Each scene shows the same named points in several views. A view is turned or mirrored, and shifted as a whole, has a little noise and may leave points out.
(in the rows, 128 means zero)

Scene 1
View 1
k_413: [118 129 132 149 108 120  78 174 114 103 127  95  94 183 157 127  92 135
 157 130 148 197  41 151 144 134 147 166 104 162 140  93 152 124  95 133
 127 183  98 151 103 118 161 103]
k_715: [127 111 144 106 123 104 107 169 131  83 142 129 151 182 117 131 133 136
 171 148 132 199  89 139 146 118 142 115 145 153 138 103  96 144 122 167
 127 121 136 128 102 121 115 106]
k_997: [120 106 142 103 119 109 119 171 134  84 143 115 129 205 118 140 143 143
 175 143 147 229  71 140 154 129 144 114 148 156 150  99  87 137 123 160
 126 128 158 116 103 125 121 101]
k_764: [144 105 141 118 118 114  96 170 127  99 128 126 152 169 127 131 145 127
 156 152 113 189  75 140 127 115 149 146 129 148 132 122 121 127 112 156
 143 131 144 119 109 114 135 102]
k_629: [119 126 146 144  94 111  79 134  99 118 141 150 164 157  98 156 123 103
 144 164 109 157 111 147 142 145 181 179 117 111 132 167 140 143 110 131
 139 135 113 129 123 130 119 122]
k_721: [103 114 136  89 129 103 126 180 145  62 152  95 109 234 134 122 122 166
 191 121 179 252  60 140 172 125 118  76 157 183 165  47  68 151 128 170
 110 134 139 130  88 124 122  97]
k_310: [148 112 137 133 115 117  81 167 113 108 125 139 161 147 126 132 130 112
 142 161  95 157  89 139 121 114 161 169 117 135 121 145 141 126 103 147
 146 143 121 129 112 111 140 109]
k_776: [121 128 140 115 125 104  90 160 126  89 139 125 146 169 131 129 109 134
 159 140 130 181  94 135 150 119 142 129 131 158 136 101 120 154 111 161
 129 140 102 145  94 117 123 112]
k_188: [123 117 144 121 103 109  97 146 113 103 145 145 163 169  98 150 140 118
 158 158 118 177 112 142 148 137 166 137 141 121 141 148 108 151 120 151
 134 119 136 120 114 130 108 117]
k_914: [117 159 133 128 130  89  57 149 116  82 139 133 146 134 151 116  53 127
 144 130 114 123 121 128 150 111 131 141 115 172 123  84 151 178  96 160
 124 165  23 190  82 105 131 135]
k_191: [121 133 140 115 120  96  85 146 122  86 146 136 155 160 123 131 101 126
 156 144 126 162 115 134 149 121 144 126 135 154 135 106 118 168 113 162
 128 136  84 153  94 119 110 121]
k_259: [124 123 134 127 122 109  90 176 127  86 133 107 118 185 144 121 109 140
 162 135 140 194  62 144 143 118 135 137 125 170 140  87 122 137 109 154
 127 156 107 143  97 111 141 107]
View 2
k_764: [ 95 119 102 118 113 127 164 128 106 119  95 103 150  95  89 177 145 125
 133  95 149 115 133 144 169 124 136 122  94 122 119 148  99 124 124 153
 125 131 128  98 143 131 112 155]
k_259: [114 119  83 146  96 149 159 121 106  97  96 112 148 107  85 170 149 152
 118 108 168 111 111 156 176 122 136 111  95 117 131 118 144 140 127 132
 125 109 117 120 135 111 120 126]
k_191: [126 133 126 126 107 155 151 110 103 129 124  88 133 103 109 153 154 133
 116 110 168 103 148 156 149 116 124 135  83  98 144 111 153 128 155 144
 111 125 112 137 143 109  96 141]
k_629: [102 115 134 124 104 135 145  92 129 148  97  84 116  63 133 137 134 117
 127  86 129 102 132 130 147  89 136 122  78 121 127 142 112 125 169 196
 134 165 136 130 184 116  84 175]
k_721: [136 159  87 150 121 178 199 133  68  71 110  92 191 119  68 165 160 159
 124 109 176 105  83 152 166 135 171  81 132  82 119 134 168 100  91  90
  96  61  88  90 111 111 118 102]
k_997: [117 139  97 128 123 150 188 127  85  93 104  87 172  97  86 166 150 137
 134  91 153 110  96 136 163 125 164  92 121 101 112 155 128 102 110 125
 111  96 108  87 133 127 111 134]
k_413: [114 101  61 167  79 142 151 113 126  88  68 133 138  95  97 165 139 164
 113 100 161 111  91 159 183 104 133  97  85 140 123 108 150 162 134 148
 145 120 132 132 149 105 126 124]
k_776: [118 129 106 133 104 153 159 119 102 117 110  98 144 102  96 161 153 136
 119 107 166 105 133 153 161 120 130 123  90 106 134 118 144 129 138 138
 117 120 114 127 141 110 107 136]
k_715: [115 143 113 116 120 150 173 127  92 113 113  87 158 100  88 164 152 127
 130 101 155 107 126 142 159 125 146 116 109  99 125 145 128 111 123 134
 109 111 108 100 134 124 109 140]
k_188: [109 134 133 115 123 142 165 106 106 132 110  77 140  80 116 145 145 112
 130  86 135 106 132 129 148 105 149 116 100 102 125 157 116 105 146 167
 122 138 126 108 162 127  89 162]
k_310: [ 91 107 113 116 101 119 147 119 123 136  97 106 128  87  98 173 140 119
 129  91 143 115 148 146 167 112 120 136  74 132 126 136  98 139 153 171
 137 155 137 115 156 121 110 164]
View 3
k_413: [144 119 114  68 151 160 174  72 150 136 123 172 124 107 143  57 174 138
 151  89 164 120 152 109  56 135 125 163 135 111  84 132  99 124 103 107
 174 134 117 150 162 183 192 131]
k_914: [100  96  71 103 173 126 132  99 166 124 102 148 180  88 120  54 129 135
 138  89 125 128 120 113  69 146  93 162  96 121  71 135 114 146 103 144
 157 144 118 183 150 210 119 227]
k_191: [117 122  92 104 173 134 145  85 153 115 130 171 168 102 130  95 134 116
 142 105 142 113 105 126  89 131 111 155 115 141 106 138 140 127 124 124
 139 139 105 162 116 169 118 179]
k_721: [163 112 108  47 191 137 214  20 147 135 140 197 136  65 127  92 154 118
 152  98 181  99  87 125  30 137 139 206 154 169 121  92 145 114 166 114
 115 125 117 138  65 169 139  79]
k_764: [144 164 134  95 149 149 143  84 153  98 152 176 146 124 127 108 152  96
 143 132 173 106 127 107 119 111 113 160 122 142 136 148 129 118 128  95
 154 127  97 115 114 135 163 124]
k_310: [123 158 126 113 141 151 126 106 155  98 138 163 154 131 128  94 150 109
 143 125 159 118 138 106 126 116 104 146 109 124 118 163 118 127 107 100
 169 136  98 126 143 151 161 161]
k_715: [142 139 116  88 169 136 166  66 150 111 146 183 153 100 125 108 144 105
 150 116 166 106 102 116  90 124 120 174 125 155 131 130 144 120 145 107
 131 130 103 134  92 147 137 125]
k_188: [131 146 123 107 163 153 139  90 142 102 150 188 153 130 145 132 143 103
 147 121 155 107 113 134 116 116 130 132 127 143 132 165 150 102 123 108
 137 136  98 147 118 132 127 148]
k_997: [153 142 127  72 169 150 182  50 144 119 149 192 137 101 132 108 158 105
 152 115 178 102 106 123  77 125 135 175 144 157 132 125 143 107 148 100
 131 126 108 125  84 143 149  94]
k_776: [126 126 101  91 166 143 152  83 154 117 125 170 153 104 133  82 148 124
 148 102 152 116 118 119  84 133 114 159 122 131 103 135 127 124 121 117
 152 138 111 153 129 172 142 162]
k_259: [141 126 108  77 161 146 169  66 154 125 127 174 143  96 126  69 157 121
 149 104 164 114 125 111  65 135 120 174 128 133  99 123 118 128 127 107
 154 131 114 138 122 176 162 130]
k_629: [116 143 127 118 147 165 123 113 141 102 145 181 152 147 155 127 152 116
 150 112 146 117 138 134 125 117 128 111 124 117 121 187 138 101  97 108
 157 142  95 160 157 137 136 174]
View 4
k_776: [134 102 147 140 140 126 104 121 107 113 143 135 144 138 156 104 166 140
 137  82 112 149 124 115 105 133  72 183 161 175 109 128  89 136 153 114
 139 149 136 143  99 138 113 136]
k_721: [159  93 169 189 168 120 152 112 119 105 144  99 200 182 170  95 144 199
 135  61 112 143  96  92  79 131  21 168 169 249 127 120  94 126 131 102
 177 135 126 128  48 168 117 101]
k_764: [127  90 151 152 120 117 124 125 106  93 139 135 142 134 158 106 171 146
 107  81 126 164 116 131  94 123  64 216 162 143  87 135  89  90 149 111
 124 161 140 134 111 142 111 125]
k_629: [ 91  94 109 122 122 119  74 134  82 121 133 123  98  94 157 112 193 124
 102 109 129 152 144 122 114 117  99 219 172 149  73 111 107  99 176 134
  89 162 138 142 137 123  92 104]
k_259: [139 116 156 151 141 117 114 116 115 106 155 130 154 151 169 104 167 149
 140  79  99 152 104 104  94 136  55 186 162 184 107 143  97 126 148 101
 142 164 128 127 106 135 115 142]
k_997: [138  83 153 175 141 116 143 122 110  99 135 107 168 151 167  99 164 180
 110  70 128 154 110 111  86 123  42 202 167 200  97 120  92  94 143 116
 143 145 134 130  75 160 111  93]
k_715: [144  83 161 156 137 121 130 119 111 100 135 133 160 147 153 100 156 159
 122  69 125 149 118 121  92 126  61 189 161 175 113 123  84 120 144 116
 151 140 140 142  76 154 118 122]
k_191: [129  93 141 128 145 132  90 122  96 122 142 141 133 124 146 100 174 124
 141  85 120 144 137 114 110 133  89 179 160 177 115 118  90 151 158 123
 138 140 135 152  98 133 110 137]
k_914: [132 125 143 105 146 139  56 118 102 135 158 171 117 126 148 100 176  92
 180 101  89 135 136 104 122 150 103 150 153 164 132 141  92 201 166 113
 141 150 128 154 118 110 116 189]
k_310: [117  97 141 131 110 120 100 131 102 100 141 150 123 113 151 111 183 120
 113  93 122 164 126 135 109 127  86 216 163 120  80 142  88  99 163 114
 111 169 142 135 135 125 107 141]
k_413: [128 145 143 150 140 111  95 121 110 111 170 127 148 152 185 108 177 145
 145  97  73 156  90  91  98 139  39 187 166 186  90 157 123 116 152  87
 122 192 123 109 140 118 107 152]
k_188: [113  76 128 137 131 123 104 129  90 112 125 120 124 110 150 108 181 145
 101  89 140 153 146 127 102 116  84 215 170 166  86 110  93  99 165 134
 114 141 139 149 103 144  99  92]
View 5
k_764: [104 136 112 155 142 140 116 106 136 141 138  86 133 145 115 138  97 186
 165 129 122 157 106 169 113 157 104 127 141 107 100 144 138 105 125 140
 114 183 176 100 161 121 170 137]
k_721: [157 163 148 185 188 107 158 124  94 125 141 126  89 148 144 145 114 160
 182  82  91  82 123 140  95 167 121 107 122 172 140 133 158  66 159 134
 144 175 173 162 117  81 132 117]
k_629: [ 90 108 112 136 125 139  89 108 154 146 175 114 183 158  94 146 119 204
 171 143 136 178  95 154 152 152  85 132 144 112 102 155 110 138  88 169
 137 174 147  83 179 171 151 167]
k_188: [116 117 117 142 140 130 108  99 132 138 181 106 164 155 103 146 110 184
 174 131 121 168 104 149 137 150 108 116 141 127 115 163 146 120  99 150
 134 183 160 100 162 152 153 159]
k_997: [129 138 117 154 189 135 124 112  93 146 147 118 122 137 115 138  92 174
 171 106 102 121 113 134 105 172 107 113 123 143 129 156 170  96 133 136
 133 192 171 134 146 116 165 140]
k_715: [127 141 128 162 152 125 131 103 126 127 166  98 130 149 121 143 108 170
 178 115 108 143 116 159 115 155 121 115 142 136 116 150 151  93 121 138
 125 181 172 116 146 116 151 136]
k_310: [ 87 127 107 151 115 144 106 101 160 140 144  78 151 150 110 140 110 201
 168 139 139 176 101 181 129 149  99 135 151  93  90 140 108 122 112 151
 116 173 168  78 174 140 166 146]
k_413: [ 92 149 126 184 141 139 121 135 149 150  98 122 121 157 124 142 136 212
 165 118 121 108 102 164 122 170  67 153 127 114  93 101  69  95 155 172
 145 153 149 114 158 114 131 126]
k_776: [120 140 134 173 124 119 134 115 150 121 156 101 132 158 129 148 127 185
 178 116 121 142 110 166 122 146 113 125 148 128 109 133 117  97 123 153
 133 169 163 112 148 117 134 130]
k_914: [112 146 155 193  60 101 144 124 200  93 168  96 143 183 145 163 168 196
 186 127 143 154 103 197 150 121 122 142 166 121  98 104  53  96 113 174
 136 139 143  88 150 112  92 122]
k_259: [102 152 129 181 141 128 131 125 141 136 115 106 117 154 130 141 124 194
 172 109 118 113 107 164 115 159  91 139 134 120 102 113  94  90 149 159
 133 160 160 117 150 103 136 122]

In a view up to two points have been moved. Name them for each view, in the order of its rows, or write none.
view 1 | none
view 2 | none
view 3 | k_764, k_776
view 4 | k_715
view 5 | k_997, k_259

Scene 2
View 1
k_881: [128  84  83  92 117 107 165 136 181 107 146 117 115 116 120 146 123 123
 135 140 152 164 129 133 159 129  85 125 148 126 123 116 148 135 158 146
 162 170  99 171  85 108 139 125]
k_705: [141 117 127 160 106 147 126 149 118 147 104 141 106 168 137 156 106 120
 143 132 166 130 126 181 159  92 127 145 161  70 127 128 131 146 128 117
 146 130 108 160 172 111 147  93]
k_872: [112  85 121 146  95 124 141 151  94 160  95 159 109 187 142 139 115 112
 146 139 190 145 137 156 175  92  94 118 171  62 151 109 147 147 122 115
 158 145 114 189 163 114 150  99]
k_289: [138 146 115 103 166 146  99 143 180 102 163 103  99 104 133 155 130 148
 107 144 132 141  94 114 135 134 114 113 151 168 118 117 123 147 135 179
 118  85 119  86 123 112 122 149]
k_32: [126  84  77  76 147  97 160 131 214  91 173  95 109  70 116 148 135 135
 119 145 143 165 112 110 143 145  86 113 147 170 118 109 141 139 171 167
 149 151 108 149  56 115 132 145]
k_447: [175 135 117 170 151 160 116 146 177 111 148 102  88  92 116 174 109 140
 127 126 136 111 105 188 121 103 153 176 138 115  85 142 109 142 155 127
 127 124 119 132 139 105 147  94]
k_324: [132 104 108 128 128 127 133 145 160 123 133 120 106 120 131 149 123 129
 127 138 155 143 115 147 149 113 111 129 150 116 121 113 134 144 143 141
 144 136 117 152 125 114 144 116]
k_75: [141 133 104  81 106 141 128 147 142 119 125 133 109 176 141 162 113 124
 132 134 151 154 134 130 167 130  97 117 157 113 132 124 142 139 126 159
 152 137  80 128 141  98 131 129]
k_412: [139 118  99  92 135 126 133 143 175 103 150 111 108 118 129 154 123 135
 121 144 143 156 118 125 148 135 102 121 149 143 120 118 137 139 145 162
 143 134 100 132 109 108 134 134]
k_248: [ 96  55 128 206 151 109 142 147 137 158 125 127  99  87 125 129 131 125
 133 144 184 113  96 177 147  63 124 133 170  94 131  96 126 153 148 102
 133 117 183 193 136 141 164  89]
k_205: [132 152 117  51 109 143 103 152 122 118 114 148 115 209 151 150 125 132
 118 144 156 165 132 103 176 144  81  85 164 128 150 116 149 141 101 191
 142 102  73  94 162  96 115 153]
k_594: [181 150  97 112 141 157 121 142 200  91 158  92  92 109 120 176 112 144
 122 129 128 133 117 161 128 136 138 158 134 141  89 147 120 137 157 157
 139 135  82 108 122  97 137 117]
k_897: [142 135  93  58 147 127 126 141 198  87 168 100 105 111 124 157 129 142
 118 140 135 163 111 104 145 157  94 108 146 176 115 117 138 139 143 192
 140 124  88 103  92 103 123 157]
k_189: [174 131 103 134 111 150 136 142 159 112 129 120 101 141 124 173 105 127
 138 128 143 136 133 181 150 109 128 165 146  95 107 146 132 139 145 128
 152 160  85 154 140  96 149  98]
View 2
k_705: [133  48 121  99 154  68 106 123 128 129 127 128 102 158 124 179  82 131
 155  69  96 154 130  93 134 133 111  65 130 149 101  68 120  76  93 139
 142  82 157 173 139 145 113 111]
k_594: [133  81  99  71  97 138  98 137  98 110 131 154 142 133 101 155 142 146
 136 138 101 122 120 149 117  79 126 122 161 154 127  41 152  66 122 116
 138  96 153 185 100 137 161 144]
k_205: [141  91 128  93 148 101 162 113  93 126 117 106  73 160 129 194 133  82
 135 128 142  96 174 108 111  90  68 119 146 130 142 136 140 132  91  96
 128  89 206 140 138 102 135  33]
k_248: [109  67 117 105 127  80  97  90 162 198 170 149 108 212 130 160 111 160
 150  59  91 186 126 168 128 162 129  41 141 190  83  73 135  56 132 139
 176 117 151 150 133 161  96 177]
k_447: [133  65 106  83 106 122  96 147 106 123 140 137 141 124 106 160  95 144
 143  93  98 126 112 130 120  90 129 111 148 162 112  36 129  69 110 128
 148 105 144 199 115 143 149 142]
k_412: [128  95 110  76 110 122 122 113 102 124 131 150 112 169 116 164 166 127
 135 149 110 124 151 151 114 100 107 110 160 150 137  89 157  88 125 107
 140  91 177 146 110 129 144 120]
k_881: [121  87 113  62 120  96 115 109 118 109 116 173 101 195 111 168 194 137
 134 167  85 150 156 145 115 119 109  87 167 145 144  84 168  74 130 115
 134  60 171 132 106 135 135 133]
k_897: [131 114 109  67  92 152 139 114  93 123 133 147 118 158 108 163 183 119
 129 174 126 102 156 174 101  73  99 142 173 143 149  97 171  94 131  87
 138  99 188 150  99 118 163 110]
k_872: [135  57 130  99 162  57 119 106 137 142 124 135  76 195 130 189 109 126
 148  83 101 158 149 101 126 148 108  51 131 152 108  93 128  87  98 138
 141  81 164 147 146 141 102 108]
k_324: [129  78 111  83 118 100 108 113 119 134 133 148 106 177 120 169 135 133
 143 119  97 143 140 141 119 119 115  88 151 155 121  81 146  81 120 120
 148  92 161 151 118 141 131 132]
k_75: [136  80 126  79 142  96 131 119 104 112 114 136  90 161 121 183 140 110
 144 129 110 119 159 110 116 105  94 103 149 138 137 103 145 100 101 110
 128  75 181 149 124 124 136  78]
View 3
k_881: [136  83 111 134 144 124 171 126  89 148 108 132 145 106  85  95 125 130
  97 116 134 100 161 121 127 101 123 149 125 109 107  84 105 110 163 171
 117 151 142 143 142 155 115 128]
k_189: [106  82 133 105 156 128 129 138 131 172 127 140 121 126 141  96 116 119
 133 103 187 133 142 137 116 142 171 139 137 125 122 106 115  95 144 137
 129 187 113 111 127 133 102 107]
k_872: [135  99 124 147 152 113 171 112 109 155  77 148 113 115 135 127  96 147
 153 130 168 186 135 125  81 197 140 155 143 114 112  71 157 178 140 158
 161 195 169 134 184 126  91  86]
k_705: [108  96 141 120 161 118 139 118 125 163 113 139 110 119 149 115 110 139
 155 121 187 182 137 133 100 178 166 145 139 123 126 106 159 143 136 138
 148 198 137 116 153 125  86  98]
k_447: [ 89  97 156  91 171 129 111 130 137 157 159 120 127 118 138  95 141 114
 130 107 177 162 155 143 135 126 179 124 132 117 145 144 140  86 146 124
 123 179  97 114 104 135  90 122]
k_205: [158  55 159 103 135 151 139  90 103 159 120 142 137 177 127 108 111 133
  72 152 187 182 126 129  81 169 158 122 148  56 164  61 167 124 218 210
 103 147 157 186 175 113 129 147]
k_289: [115  86 173  95 159 142 125  96 111 129 172 109 147 132 104  89 157 124
  71 139 147 178 169 129 133  96 151 115 128  70 173 134 167  86 194 179
  95 133 116 158 111 140 110 166]
k_897: [137  66 148 103 147 145 140 103  94 140 155 123 161 138  86  81 144 124
  52 132 140 122 165 126 132  77 140 122 121  70 150 102 121  74 207 193
  89 125 122 165 124 151 132 164]
k_594: [ 98  80 144  92 164 130 121 132 122 153 163 121 140 117 115  82 144 116
 107 109 167 127 161 134 141  95 168 131 126 109 141 133 117  66 157 141
 106 162  92 124  99 149 110 137]
k_32: [129  86 124 129 149 125 164 115  84 124 136 115 164 102  55  86 151 131
  65 126 109 101 180 112 145  54 110 142 118  90 122 107 102  87 177 180
  95 127 130 158 118 169 124 157]
k_324: [117 101 138 122 158 120 151 116 105 142 125 125 132 110 109 103 132 136
 117 120 147 152 156 128 118 123 142 136 129 108 127 111 140 121 154 156
 127 167 135 135 135 145  99 120]
k_75: [141  70 136 114 139 138 145 109 104 155 123 139 143 145 110  96 121 133
  87 132 166 137 142 130 109 130 145 133 136  86 139  81 129 108 188 184
 108 153 140 154 149 134 123 137]
View 4
k_897: [124  76 145 122 166 156 105 116 149 105 142 160 106 159 146  75  90 139
 105 160 101  98 129  83 142 181 152 100  96  86 115 156 155 139 148 170
 182 124 162  93 154 148 147 151]
k_75: [130 133 142 121 133 150  81 112 139 102 138 157 142 148 168  99  93 138
  98 119 135 142 160  99 133 152 183 126 128  91 142 158 191 139 163 154
 155 114 135 112 119 138 140 104]
k_248: [132 157 128 166 142  93 131 173  96 179 101 163 135  91  72 156  96 166
 118 157 169 140 109 167 116  84 147 119 194 141 164 112 153 124 151  99
 110 148 139 123  90  92 168 127]
k_189: [167 167 142 123 120 118  94 108 130 124 151 143 167 153 119 103 117 148
 100  94 137 120 148 126 108 136 138 109 136 139 143 158 204 136 172 119
 132 113 131  96 131 124 116 126]
k_324: [137 134 139 137 145 128 106 134 127 130 130 160 137 135 123 116  99 151
 111 135 139 123 132 125 127 135 157 116 142 116 145 143 178 135 156 136
 139 128 142 109 123 123 145 127]
k_872: [126 179 136 134 123 135  84 149 116 134 113 161 165 110 157 145  97 146
 105 103 182 187 167 134 118  99 205 141 182 109 182 138 197 134 168 134
 110 123 116 134  78 118 151  69]
k_594: [156 125 140 126 134 116 119 103 132 127 154 152 136 164 103  78 114 147
  99 131 110  88 120 109 118 154 116  94 112 135 118 154 181 135 161 130
 157 125 143  87 154 126 124 163]
k_412: [130 107 146 131 157 140 103 129 141 117 133 158 125 147 138  96  96 140
 108 139 126 113 133 107 135 156 157 113 119 100 127 152 168 137 155 156
 154 124 148  98 136 132 144 131]
k_289: [111  96 121 138 149 133 124  95 115 111 152 158  81 154 132  71  79 130
  92 175 103 111 130  81 139 153 140  95 116  97 115 140 153 120 145 134
 192 136 145 102 124 121 158 167]
k_705: [148 192 124 137 107 117  93 116 111 130 138 156 159 129 130 126 102 145
  93 103 161 161 163 129 109 102 164 128 172 136 164 139 207 133 169 107
 127 120 110 123  94 110 136 101]
k_32: [133  57 163 126 189 151 109 144 167 122 121 160 124 154 121  86 107 152
 128 159 111  71 104 112 145 185 141  98  93  97 110 155 144 143 148 177
 159 130 183  77 167 144 144 152]
k_447: [161 161 124 133 113  98 119  90 109 131 161 145 137 155  98  86 105 143
  89 123 123 109 139 114 110 131 116  93 136 153 134 143 190 128 169 104
 152 129 125 100 129 108 122 158]
k_205: [ 93 122 130 124 135 172  77  92 129  81 150 160 111 149 210  84  74 122
  79 137 135 174 186  64 141 155 206 130 123  62 142 162 193 131 158 162
 183 110 119 124 100 142 153  98]

In a view up to two points have been moved. Name them for each view, in the order of its rows, or write none.
view 1 | k_447, k_594
view 2 | k_872
view 3 | k_75
view 4 | k_32
